A landscape with many valleys, sampled at points; each row gives a point and its height.
A ball rolls from a point to the lowest of its 2 nearest points, and stops where none of them is lower. Distance is the straight distance between rows; heights are no part of it.
Togar (h 7.00): [117  96  87 123 133 146 115 113 116  57 130 123 116 121 150 191 191  87
 119 106 118 182 128 117 150 121  74  73 163 126 136 155  84 131 141 211
 102  65 125 153 111 140 119 160 136 182 113 133 147 154 202  92 115 109
 122 109 157  84 169 107 111  88  40 121  96 157 166 183 110 161 124 107
 124 113 107  90]
pire (h 4.09): [169  75  70 122 136 126 120 135 148 129 105 116 115  99 126 150 153 111
  82 146 141 115 142 145 113 116 110 124  31 115 154 150 100 134 143 175
 147 172 168 164 112 161 112 118 150 155  62 153  91 134 129 129 165 122
  74 143 205 133  90 100 175 140 151 106 133 138 136 133 119 118 110 154
  90  63 141 101]
Bikag (h 7.23): [196  82  54 102 129  94 115 161 129 100 115 129 161 169  53  70 156 105
 129 173 155  82  99 138 100 156 123 129 144 151 156 107 109 138 162 173
 123 106 150 124 193 119  67  97 104 131  73 138 108 186  70 116 137 126
 134 157 126 123  61 161 133 174 119 108 189 131 144  84 192  95 127 194
 122 113 203  46]
sevu (h 8.02): [ 92 155 148 162 176 162 125  93 109  92 111 153  86  98 179 170 145  85
 115 106 135 190 147  93 147 107 136 123 127  92 150 149 122  91 138 141
 148  98 124 186  76 141 190 150 142 148 144 119 124 142 189 126 126 100
 143 108 141 108 177  93 155 121  89 143 102 135 141 182  79 153 110  93
 118 105  88 177]
Vaz (h 4.63): [109 168 135 156 133 145 112 117 149 136 146 138 121 135 116  94  99  98
 140 117 144 109 115 111 122 146 129 163 144 122  88 148  89 138 133 122
 149 109 123 133 151 115 153 146 136 102 122 113 114 122  88 125 110 105
 173 167  66 134 121 148  98 148 135 161 179 125  83  95 136 126 129 131
 129 127 121 167]
vibiv (h 2.96): [165  77  86 136 161 133 141 140 141 105 122 139 111  88 122 190 157 102
  87 144 113 122 147 125 122 101  98  99  58 104 159 117 117 168 134 174
 118 152 147 142  77 182 108 122 138 166 108 150 113 139 127 123 148 146
  98 125 191 123 123 105 188 139 150  93 138 142 145 144 134 139 111 140
  98  87 117 106]
sonon (h 8.73): [ 83 156 142 161 130 140 108  93 135 110 141 153 139 140 147 121 155  66
 180  97 140 160  94  88 133 137 101 136 181 133  70 122  96  92 142 173
 135  41 138 123 124  77 140 172 117 139  91 127 141 133 125 104  87 118
 220 132  49 114 170 145  50 141  90 163 176 142  89 145 128 137 145  92
 142 134 149 159]
Zub (h 5.44): [ 77 154 153 139 134 136 126 130 128 137 130 131  84 114 155 126  99 165
 104 116 121 135 141 154 164 118 188  94  82 112 152 113 169 117 114  95
 156 223 111 151 116 183 162 132  90  75 155 159  81  69 135 170 191 151
  64  99 158 158 150 103 150 101 164 127  87 109 140 135  54 109 134 122
 114 148 107 116]
goref (h 5.39): [100  95 120  77 113 104 137 148 127 141 124  82 152 158 116 105 164 179
 162 111 122 130 113 197 161 158 169 119 154 189 129 111 150 164  84 114
 103 203  93 119 159 117 110  78  86 148 201 135 134  61 174 158 170 152
  92 101 176 146  86 117 133  90 150 127  65 157 158 129 116  84 117 154
 120 192 145  99]
tedol (h 6.61): [160 117  70 107 114 134  86 133 155 126 112 113 135 124 105 100 129 104
 117 138 169  95 116 145 120 163 126 158 120 128 112 161  58 139 144 170
 145 125 159 177 152 119 132 140 130 131  61 134  88 154 102 136 138 101
 123 173 130 126  81 146  92 131 117 141 131 140 114 111 124 110 118 152
 110  99 149 105]
tuzas (h 5.26): [131 155 168 181 154 130 172 148 103 169  76 147 125 131 144 116  78 120
 120 111 127 128 119  93 110 122 130 156 123 111 122 152 155  83 137 105
 150  87 131 105 106 111 166 141 152  78 143 117 125 134 110  94 111 117
 177 163  80 118 138 144 164 143 165 113 209  83  99  99 117 126 147 113
 160  85 103 206]
Sopul (h 7.94): [131 143 178 128 116  91 144 117 115 150 152 139 163 151  73  87 125 120
 163 123 121 120  81  88  84 151 107 147 183 157  99 103 159 131 130 108
 125  64 135  25 144  74 105 145 121  91 138 129 157 133  95 105  82 136
 197 131  35 130 141 160  83 151 127 142 219  79  98 104 195 130 178 139
 168 179 158 160]
daf (h 2.50): [173  55 123  70 120  99 138 162 127 139 122  98 176 131  87 183 154 173
 114 172  76 135 100 157 138 138 118  95 114 176 108  97 146 158  83 120
  82 123  99  75 153 120  58  70 152 171 148 133 200 128 145 108 118 178
  90  94 151 138 111 160 143 110 152 111 118 149 149 116 171 149 127 190
 176 128 157  84]
beg (h 8.41): [ 98 187  99 136  83 113 107  76 145 123 214 172 112 131 113  57 126 169
 125 147 152  81 132 179 128 141 119 125 173 147 107  69 102 198 163  65
 128 172 128 134 174 144 138 103  92 109 148 103 161 156  40 181  85 104
 157  93 113 146 109 117  43 130 125 176  85 110 130 135 140 121  69 118
  79 194 175  96]
Nimi (h 5.14): [ 88 156 186  83 106 147 125 116 130 129 146 108 135 143 132  70 118 158
 183  77 119 166 104 140 157 149 172 143 182 143 130 156 158 143  76 101
 114 168 108 122 135  92 145 131 100 113 187 110 130  82 143 142 136  96
 117 111 107 124 113 123  82  99 119 160  77 134 126 134 121  92 155  88
 124 186 104 150]
Vano (h 8.28): [ 97 148 128 174 149 149 130 102 121 103 110 145  98 116 177 156 146  69
 132 107 131 165 133  94 139 112 109 129 143 101 100 150  86  84 153 172
 150  62 130 176  95 122 150 174 140 158 105 108 132 148 165 101 103 112
 182 123 106 111 167 119 115 133  92 142 151 154 124 160  97 158 126  96
 140  93 109 161]
Riten (h 8.51): [157 147 170 109 118 115 136 134 122 170 150 123 137 157  92  75  91 144
 149 120 112 105  96 108 108 147 130 156 167 134 123 151 154 149 115  91
 124 106 108  43 151  90 117 120 143  78 162 127 143 121  89 139 107 134
 158 134  77 142 108 156 105 142 155 146 180  83 106 103 195 130 162 136
 158 171 134 146]
Tepa (h 4.92): [156 109 131 153 163 133 176 147 117 152  85 141 132 111 148 187 141  89
  97 123 131 166 137  98 120  87 117 133  93  96 166 149 162  98 106 133
 160  92 135 129  94 127 140 133 169 136 123 140 123 124 202 118 136 135
  91 148 148 101 123  99 189 107 129  97 129 136 124 148 135 146 124 132
 142  63  85 159]
gagiz (h 5.63): [161  63  80 116 143 121 141 147 118  92 100 117 159 135  88 155 175  54
 135 136 113 146 106  98 124 114  56 106 141 166 139 139 116  87 125 223
 116  32 168 129 151 120  81 146 135 154  92 154 133 149 182  75 118 121
 136 155 125  79 126 133 142 124  61  82 148 161 145 108 160 122 158 150
 153  70 171  79]
pazug (h 4.70): [197  69 100  78 117  90 127 175 144 148 128 105 153 157  78 134 138 155
 118 164 111 101  98 159 118 113 121 110 122 150 134  99 134 168 127 129
 101 160 114  85 167 126  53  61 143 149 122 142 139 150 101 133 114 167
  92 122 171 149  88 162 161 130 159 105 129 118 151  95 187 138 117 198
 145 135 163  72]
zudo (h 2.70): [ 92 122 105  53  98 161 118 118 142  90 147  97 140 139 155 113 168 133
 165  84 126 167  85 169 145 137 118 103 179 152 103 110  79 144 126 166
  96 161 122 151 130 113 107 127  91 192 152 118 142 106 200 138 115  97
 129  90 159 118 124 123  84  86  62 152  38 167 153 164 114 114 122 108
 109 173 130 115]
buno (h 3.27): [ 77 206 163 195 134 153 119  90 132 135 145 146 111 131 157 107  92 129
 133 119 117 110 146 100 117 130 139 154 127 112  94 140 130 122 151  77
 137 108 117 129 116 125 175 156 138  92 140 101 124 134  71 109  91 111
 194 140  74 145 181 139  94 159 134 149 189 114  98 115 115 125 134 100
 145 128  99 192]
buv (h 4.71): [164 121  76  87  99 120  90 132 128  98 180 137 121 171 100  94 158 140
 149 141 131  83 121 176 128 137 130  96 151 132 132  87  85 177 164 144
  98 147 127 130 164 133  86  85 103 138 114 123 159 170  85 150  96 133
 132 119 154 148  90 150  75 122 120 156 110 130 145 129 172 128  97 153
  99 172 180  55]
gusu (h 7.53): [ 56 147 171 112 112 136 156 107 108 112 121 117 122 121 183 125 130 144
 177  79 109 199 121 133 164 122 164 100 156 114 141 148 180 108  91 123
 134 156 102 159  88 120 173 151 101 138 187 119 117  72 214 133 146 121
 100  73 133 106 165  92 133  87  70 125  56 139 150 151  75 118 127  92
 152 165  92 142]
Zuf (h 4.65): [ 88 137 161 146 150 124 126 127 126 123 102 147  91  90 166 153  97 131
  97 115 137 143 144 132 142 104 174 105  63  93 168 129 164 108 109 114
 155 189 120 174 107 171 173 141 119  93 141 146  73  92 129 168 196 136
  74 106 158 143 141  96 179 107 164 128  96 111 120 131  57 122 122 123
 112 113  99 132]
mipu (h 4.31): [ 92 190 170 201 142 134 158 117 101 160 121 155 131 132 138 104  78 130
 136 110 116 112 131  92 109 128 127 160 123 111 102 137 155 100 144  74
 151  92 125  98 102 116 160 152 133  79 134 106 132 130  77  96 101 128
 203 147  52 136 171 152 126 167 156 128 225  93  92 112 120 121 151 114
 166 115 102 209]
fena (h 7.09): [148 108 157 112 125 108 131 166 132 197  80  99 130 130 134 123  86 130
 116 108 144 144 127 117 130 112 150 174  83 113 176 171 173 104  72 103
 145 180 126 131 140  90 144  84 169  99 117 142  76  88 144 172 179 135
  45 143 138 137  79 116 177 114 170 125  98 119 116 112 110  88 149 143
 122 100 115 147]
veku (h 4.96): [164 121 180 101 133 119 136 180 127 163 125 126 135 134 126 115  89 167
 104 139 101  94 136 140 125  99 145 159 125 117 157 134 181 157  96  59
 116 184  97  64 114 120 101  92 136  98 164 144 128 114 101 159 135 180
 115 111 133 151 115 145 157 146 196 103 136  89 124 116 146 137 145 152
 145 140 126 121]
simo (h 4.44): [ 84 154 141  94 111 152 127 118 125 126 142 106 112 135 145  78 122 153
 169  90 145 161 123 164 155 145 168 137 155 135 136 136 129 127  90 128
 116 196 116 154 143 115 146 115  90 122 156 119 108  85 172 162 157  89
  90 117 136 133 100 113 109  95 115 156  64 144 133 126  92  97 140 106
 102 172 121 138]
Vogi (h 6.10): [138 123 130 184 165 123 174 135  87 144  85 150 136 125 135 138 119  92
 135 122 132 144 111  78 112 111  94 139 124 103 116 129 132  56 156 144
 158  54 150 111 112 104 131 163 131 118 113 120 134 149 144  76 109 128
 187 157  94 110 152 137 167 149 124 105 212 134 120 119 119 133 141 111
 165  91 121 178]
Sezi (h 6.57): [123 148 166 133 165 121 150 145 109 135 114 161 131  89 153 205 123 173
  94 154  89 148 149 100 118  91 136  80 110  90 152 110 220 135 103  81
 115 109 108  85  51 158 142 133 133 119 172 149 127 112 158 127 177 189
 104  82 138 115 181 106 190 139 165  78 110 105 132 178 121 164 125 120
 158 120  87 137]
Gev (h 6.27): [153 115 169 112 117 110 126 165 131 192 112  97 129 128 124 110  79 162
 111 125 127 104 134 140 130 124 172 169 113 120 158 157 181 129  62  88
 125 193 108  99 146  96 119  84 138  85 138 148  79  90 112 182 178 149
  72 133 132 149  89 130 163 123 197 115 107 103 120 108 126  90 164 151
 130 130 121 122]
borad (h 4.64): [100 177 140 203 150 154 132 112 121 134 119 158 106  97 179 140  74 142
  96 148 129 109 170 114 103 117 150 149  64  99 128 108 144 102 167  80
 148 141 137 154 103 170 166 171 139  97 134 105  97 153  75 108 112 129
 153 163 114 152 185 113 187 170 154 113 176 129 105 106 109 125 110 126
 124  86  84 198]
bolub (h 4.42): [123 132 147  75  94 147 121 129 136 103 145 106 157 164 109 146 165 118
 188 109 124 178  93 131 150 144 118  93 183 183  94 123 117 112 117 171
 107  83 115 110 150  78  98 144 141 173 138 115 181 122 184 102  92 115
 139 107 111 102 137 146  61  89  77 143  90 149 148 150 167 145 133 103
 165 159 136 116]
gupiz (h 3.86): [153  81 151  77 123 105 134 150 123 139 119  95 162 140 113 168 149 176
 132 144  92 144 125 157 149 135 131 125 127 173 125 115 153 161  72 122
  92 147  92  92 144 118  88  81 149 168 164 123 187  94 163 123 142 161
  83  94 166 140 111 127 143  99 156 127  87 141 152 134 142 136 132 154
 167 141 141  98]
kos (h 5.98): [101 123 166  96 110 123 156 143 117 145 137  99 135 158 131  81 138 197
 151 120  99 133 124 188 169 155 185 119 154 167 133 112 184 153  96  78
 122 223  80 105 135 138 120  87  81 100 206 134 124  52 142 164 164 161
  99  80 145 150 109 117 127 108 163 109  74 130 161 130  91  83 131 138
 132 203 131 103]
tage (h 3.23): [106 136 135 136 147 132 118 117 133 121 123 127  95 101 155 150 118 126
 124 121 145 121 161 124 133 119 145 132  75 106 146 130 112 119 129 128
 129 173 125 162 101 161 152 135 126 134 127 139 113 129 133 148 135 121
 108 137 154 139 130 121 170 130 154 150 120 134 114 138 103 139 126 122
 113 119 119 135]
govom (h 7.35): [122 115 144 130 119 110 110 131 139 198  91 107 124 108 131 113  68 137
 109 130 182 124 128 123 124 125 160 171  54 102 163 191 161 104  98 105
 145 180 142 174 149 119 173 108 171  80  88 152  65  95 140 160 187 111
  53 173 146 142  81 122 152 114 165 132  89 117 106 100  96  83 136 145
  98  94 121 150]
gaked (h 7.31): [136 145 159 150 119 125 156 136 108 149 129 137 128 129 113 149 141 124
 148 121 106 118 125  91  99 126 112 120 147 132  87 100 153 101 135 118
 122  73 121  62 113 121 108 156 142 121 141 144 184 142 136 108  91 152
 181 102  90 109 183 157 103 150 108 124 190 108 123 131 158 172 157 111
 174 151 126 145]
lig (h 8.99): [ 78 165 112 159 132 145  94  81 143  72 156 151 149 143 150 107 158  76
 161 118 127 116 111 101 139 143  88 149 171 130  76 115  71 115 176 175
 126  50 149 156 158 111 120 158 110 151  81 104 119 135  83 120  91 137
 213 132  57 124 164 127  55 153  80 156 174 153 108 124 120 124 133 113
 103 130 147 127]
regos (h 6.62): [152 116 108 179 172 119 188 131  81 133  89 167 135 100 132 191 152 124
 111 147 118 153 130  87  98 108  86 108 122  96 103 115 158  90 147 157
 130  61 127  89  86 149 128 171 143 131 130 135 174 173 153  71 116 151
 173 129 114  95 187 133 166 149 109  73 198 131 140 155 139 165 133 105
 166 106 108 155]
vita (h 5.45): [149 111 135  85 110 131 106 140 122 123 155 116 154 165  78 122 153 106
 166 122 120 136  97 120 128 135 120 121 162 164 107 106 112 130 134 164
 109  79 119  93 171 100  83 126 143 138 124 137 162 148 142 122  91 136
 152 119  97 118 119 163  84 121 103 137 135 132 144 113 177 150 156 145
 153 166 157 108]
Zimo (h 7.76): [ 58 153 161 124 143 144 142  97 119  88 118 142  99 112 187 140 126 115
 145  83 131 200 127 119 154 109 156 101 154  97 150 155 135  87 119 125
 136 143 120 183  80 129 176 153 108 145 164 124 108 104 204 139 140  95
 111  88 147 114 160  90 140  84  70 150  71 129 139 160  69 134 111  76
 122 147  95 173]
Bop (h 6.30): [222  70  84  90 117  82 126 174 133 139 106 114 151 172  47  90 136 130
 120 173 140  91  96 143 107 142 119 125 145 149 159 121 119 143 143 156
 115 121 126  90 191 120  56  73 125 130  90 148 120 167  76 117 140 162
 111 161 142 138  48 161 164 147 146  99 178 106 145  89 205 128 125 192
 126 112 172  60]
tidas (h 6.02): [132 123 125 180 133 121 113 119 157 170 107 118 118 100 126 124  57 153
  93 161 184  89 166 121  93 131 155 179  72 122 130 159 127 134 166 104
 170 157 155 166 141 140 160 135 140  91  80 112  67 139  59 105 146 108
 115 215 129 138 115 134 167 161 153 100 149 118 107  83 113 104 109 147
 102  86 106 174]
bak (h 3.24): [172 112 151 133 144 130 149 153 127 148 105 141 119 121 113 118 109 136
 103 137 109 101 137 124 112 118 124 152 111 115 143 126 125 136 136  96
 127 159 127  84 123 147 111 104 141 121 139 136 135 136  93 118 130 143
 122 149 132 141 115 148 169 169 178 111 176 107 122  90 152 157 136 138
 133 120 134 134]
dogoz (h 5.86): [106 171 201 105 114 138 130 123 128 147 143 107 114 141 131  81  82 143
 157 100 124 148 124 116 143 137 176 163 152 121 140 172 163 125  94  96
 126 142 110 109 120 104 155 116 131  87 163 118 130 103 109 140 129 104
 124 130  89 134 108 138 100 106 170 155 111 115  95 118 127 112 165  99
 132 152 104 159]
Guri (h 6.69): [145 103  89 121 147 147 107 118 115  66 128 120 114 123 127 174 186  84
 116 118 108 132 132 127 140 128  70  84 131 132 136 123  68 133 149 202
 113  91 142 161 110 157 101 153 131 175 103 130 140 151 160 115 111 123
 130 124 168 109 145 126 115 112  74 123 106 152 151 157 129 163 132 123
 110 113 126  87]
Rosu (h 4.93): [186  75  79 132 126 110 113 141 151 175  83 109 135 112 101 122 121 120
  91 156 165 114 139 140 108 124 111 143  47 122 156 178 109 123 149 148
 156 171 167 148 131 147 112 112 151 134  58 139  83 123 112 115 171 122
  74 169 180 126  61 126 160 142 162 109 133 128 121 105 129 108 115 159
  89  65 143 104]
kigiv (h 9.00): [130 174 161 123 100 109 120  99 128 151 186 137 123 140  90  44  85 166
 124 120 120 101 109 120 104 152 161 157 173 130 118 136 143 159 110  59
 126 140 100  85 164 107 141 118 132  69 157 106 155 116  38 177  96 117
 165 120  80 160 102 147  68 139 153 162 156  76  93 112 182 127 131 122
 140 183 141 150]
tus (h 5.97): [124 128 198  92 120 114 140 148 125 144 150 116 130 141 124 105 102 184
 123 133  78 115 139 150 147 123 164 141 144 135 149 123 200 140  91  62
 105 185  96  73 121 113 105 106 116  97 193 131 136  85 118 142 144 176
 109  91 141 163 136 143 125 123 182 124  97 108 145 135 118 115 148 118
 143 180 127  99]
konuf (h 1.27): [110 121  79  69 103 145 103 123 144  67 152 108 112 146 148 111 166 139
 137 107 133 126 106 171 153 144 116  98 156 140 128  90  62 152 156 170
  97 172 149 155 133 144 104 124  92 180 131 119 130 126 159 147 122 100
 122 108 171 137 112 134  86  94  89 154  50 150 158 159 109 111 115 117
  89 164 161  88]
vepel (h 3.56): [ 86 136 149  75  93 148 131 111 127  98 142 104 142 134 157 129 162 145
 182  92 113 188 103 140 147 138 119  98 178 156 108 123 118 131 106 141
 106 131 119 127 127  98 129 147 109 199 144 114 165 105 204 103 103  92
 126  80 132  97 155 121  71  91  61 152  60 153 159 164 123 138 124  91
 142 174 107 129]
Vugom (h 5.31): [118 134 106 198 142 142 119 122 148 137 132 141 107  97 151 139  85 141
  95 173 157  86 169 137 107 119 133 167  69 119 120 119 121 122 189  98
 157 152 150 162 126 158 146 167 128 115  99 105  98 155  55 100 124 124
 126 190 129 157 160 122 186 178 153 103 183 137 116  89 116 118 111 132
 112  91 106 172]
Numu (h 5.99): [122 153 163 161 163 138 139 133 105 124 122 162 116  77 151 176 101 159
  87 149 102 120 171 109 112 102 136  97  70  81 151  98 175 139 131  60
 117 163 104 110  70 197 140 145 119 116 164 135 121 148  99 146 151 178
 132  91 150 146 173 113 196 178 194  98 144 110 125 154 117 150 123 116
 126 125 103 149]
guput (h 5.78): [192  98  66 117 110 119  96 143 141 161  70 103 138 138  78 101 112  98
 104 153 166 109 114 133 122 152 106 163  94 128 150 179  92 114 137 165
 149 122 165 145 151 121 115 118 147 124  51 134  81 138 115 104 168 108
  88 188 141 115  31 141 136 141 123 123 152 134 114  90 136 102 128 162
  89  71 143 104]
Vemo (h 7.24): [ 87 115 148 111 140 121 165 121 117 111  99 118 156 113 164 182 148 139
 138 109 122 204 147 129 156 107 161 104 139 124 160 141 191 106  65 121
 140 115  96 130  85 104 163 120 129 143 181 128 142  85 225 108 168 142
  67  85 154 101 143  89 167  80 104 117  62 139 156 171  96 134 110 104
 167 131  83 141]
befol (h 8.49): [103 155 129 174 140 144 137  97 116 115 133 160 104 122 141 165 165  77
 155 106 133 168 121  82 128 121 104 124 170 111  81 133 114  71 144 178
 140  34 135 134 103 102 150 179 130 139 114 126 154 150 166  83  83 112
 202 114  75 103 202 134  94 135  74 149 180 144 120 171 115 160 135  77
 155 125 125 162]
tof (h 4.30): [153  86 112 127 149 124 149 141 127 130  98 128 128 113 137 184 156  67
 103 117 129 167 136  98 145  92  92 125 107 114 154 155 121 111 115 177
 137  83 134 139 103 128 117 124 163 168 118 148 129 134 206 108 130 120
  96 144 164  97 114 103 166 106  95 103 120 153 133 140 137 146 125 133
 137  66 111 136]
Kipa (h 5.83): [149 118 126  90 121 130 100 137 129 112 159 123 126 153  97 119 149 131
 151 127 115 116 115 140 138 126 118 114 143 146 118  97  92 147 155 145
 104 120 109 111 155 126  89 112 128 148 137 124 162 147 129 137 110 135
 139 128 138 140 112 161  90 121 125 148 121 134 143 118 156 147 124 131
 125 166 137  93]
bugeg (h 0.93): [184  78 109 134 153 121 145 155 123 130 111 135 130 120  88 164 138 117
 109 149 113 110 134 128 110 112  92 121  89 119 127 107 120 148 162 153
 123 123 126 109 111 164  78 127 132 152 111 144 138 148 104 107 129 148
 124 142 159 127 118 146 182 159 143  94 174 125 136 108 162 153 126 153
 132 106 133 103]
butos (h 7.64): [114 134  75 156 105 128  81 105 157  92 187 130 101 121 144 121 135 147
 127 167 162  70 166 178 136 155 130 115 129 136 119 109  48 169 169 122
 139 177 173 190 124 168 143 132 104 137  90 130 119 166  87 145 128 115
 126 133 164 163 140 111  95 130 129 154  81 131 133 139  87 118  91 112
  73 154 150  93]
Puz (h 9.21): [ 78 175  81 168 105 158  90  77 163  63 195 149 144 137 162 106 143  93
 139 133 155  73 137 120 118 138 108 151 172 127  66 102  50 143 183 140
 145  93 149 168 168 125 137 166 107 123  68  90  90 133  44 135  91 124
 197 152  61 145 167 113  45 156  73 145 153 144 113 117 119 123 107 101
  91 135 135 133]
kiz (h 5.41): [121 161 151 187 147 143 142 125 109 139 117 165 120  95 157 150  89 163
  91 157  95  94 182 123  95 119 122 130  85  94 128  87 175 117 163  50
 122 151 116 108  76 183 140 155 126 104 156 124 143 155  54 123 115 166
 167 111 126 161 170 119 177 202 176 109 189 111 122 128 120 147 122 120
 126 123 107 170]
kub (h 5.62): [112 170 161 135 115 142 107 117 145 144 139 124 117 131 122  83  71 120
 150  94 138 123 123 107 127 147 162 173 141 117 118 174 133 139 104 115
 140 119 125 136 146 108 179 123 147  78 139 117 104 108 106 144 117  90
 151 167  80 125 103 140  98 115 154 171 142 120  79 103 132 115 147 119
 132 125 113 172]
fev (h 5.07): [174  67  85 112 124 123 151 144 125 123  97  99 158 150 105 177 167  51
 120 125 104 168 122 109 141 116  75 103 128 151 144 155 117  96 100 214
 124  45 154 136 149 109  95 138 166 166  98 150 136 139 212  97 120 120
  91 147 142  72  98 108 155  97  65  88 108 157 148 121 151 143 142 159
 153  65 141  93]
Zor (h 3.32): [136 126  67  84 102 147  92 122 125  74 180 149 109 169 126 104 193 136
 136 139 121 104 109 177 149 156 108  68 159 143 125  65  66 168 190 165
  98 147 161 149 161 151  94  96  91 164 115 120 164 166 101 149  95 115
 137  84 152 147 111 147  68 114  98 150  74 135 171 156 143 120 102 140
  77 164 182  40]
Vigi (h 5.57): [159 103 151 154 159 120 200 181 103 188  66 139 154 129 145 174 111  99
  83 126 123 167 121  72 123 115 116 130 123 108 156 155 177  75 102 106
 162  72 147 104  89  95 141 124 182 123 135 141 128 121 193 102 130 136
 121 160 122  95 118 104 201 119 145  84 162 107 118 121 138 142 138 117
 162  59  93 185]
vut (h 6.23): [149 102  80 124 145 149 105 124 124  73 117 117 131 138 131 138 178  53
 128 110 124 123 114 107 133 126  77 115 137 134 124 144  76 106 159 230
 134  47 156 170 143 131  98 159 119 157  75 132 117 154 151 120 111 110
 156 127 128 101 136 122 116 140  71 120 142 166 131 128 124 135 153 138
 123  75 158  87]
zum (h 6.71): [118 121 135 157 119 121 100 129 156 184 102 113 123  94 126 119  56 147
 107 143 180 101 159 120 103 133 162 175  61 116 140 168 145 133 128  94
 155 163 152 177 145 141 187 115 150  78  78 140  62 126 101 139 164 104
  92 191 135 132 107 132 149 137 160 128 102 120  95  85  85  94 123 150
 104  88 115 165]
bizit (h 6.89): [123 143 180 119 152 121 152 144 116 122 109 137 138 107 162 184 133 154
 120 126  99 166 157 105 148  89 158  98 109 103 165 129 216 120  78  94
 116 119 105 108  73 129 153 130 144 126 179 131 126  96 177 132 179 170
  88  93 143 134 167 107 166 106 152  93  90 123 141 163 109 144 134 111
 156 131  95 122]
dep (h 4.66): [134  76 129  64 119 104 128 157 131 137 111  63 161 154 109 146 161 151
 145 137 113 137 116 171 153 135 147 128 122 194 117 121 142 150  62 131
  86 156  91 123 163  93 106  71 119 173 167 120 165  82 184 133 157 134
  68 108 180 134  73 123 142  89 149 137  72 163 152 131 139 111 125 158
 147 135 129  90]
bagug (h 6.95): [149 137 125 168 142  96 183 136  94 145 114 151 137 103 109 192 141 122
 130 149 119 128 130  82  92 127  98 104 143 127  84  68 172  93 121 131
 107  45 132  51  94 135 125 170 131 124 133 142 195 158 145  81 108 157
 187 100  79  88 222 138 147 151  80  83 219 113 134 149 152 171 147 113
 185 130 125 151]
Mozo (h 7.16): [143 140  64 125 109 134  78 110 158  99 160 118 126 129 119  98 146 122
 125 154 160  77 147 163 117 165 133 140 139 131 106 133  39 157 156 161
 140 137 154 183 155 140 136 131 115 135  77 118 101 162  86 154 122  99
 138 156 143 140 110 136  81 130 114 156 115 137 115 125 121 111 101 138
  82 129 156  95]
sirek (h 3.52): [ 88 157 133 110 119 147 106 111 147 112 151 119  97 118 144 102 120 153
 141 112 150 133 145 153 147 123 148 145 124 125 137 129  94 135 119 115
 119 194 123 162 130 147 146 127 102 135 134 128 126 113 140 154 147  92
  96 135 141 133 125 130 113 105 137 170  80 127 129 136  96 125 120 101
  85 160 132 124]
roz (h 8.05): [102 154  77 152  90 126  99  80 150 110 199 172 106 140 135  81 135 166
 116 168 159  63 161 192 117 147 112 109 157 153 112  75  67 187 174  80
 137 172 163 170 153 159 144 112  88 126 110 108 141 176  41 170 100 109
 146 109 139 146 143  99  61 131 121 176  65 132 126 142 107 114  73 116
  71 178 162  84]
Sukik (h 8.80): [120 186 114 153  92 105 113  82 147 138 209 152 126 127  96  46  96 170
 123 154 143  71 143 143 108 148 143 136 168 141 109 103 111 184 143  57
 136 154 107 126 177 136 145 115 110  90 142  94 155 136  29 189  84 102
 174 128  94 151 109 127  45 146 151 168 128  95 101 115 162 132  88 135
 109 169 157 131]

For each start below, name the point where the ball stops.
Riten: buno
kos: daf
guput: bugeg
beg: bugeg
dogoz: tage
sonon: borad
Guri: tof
Togar: tof
vita: konuf
gusu: borad
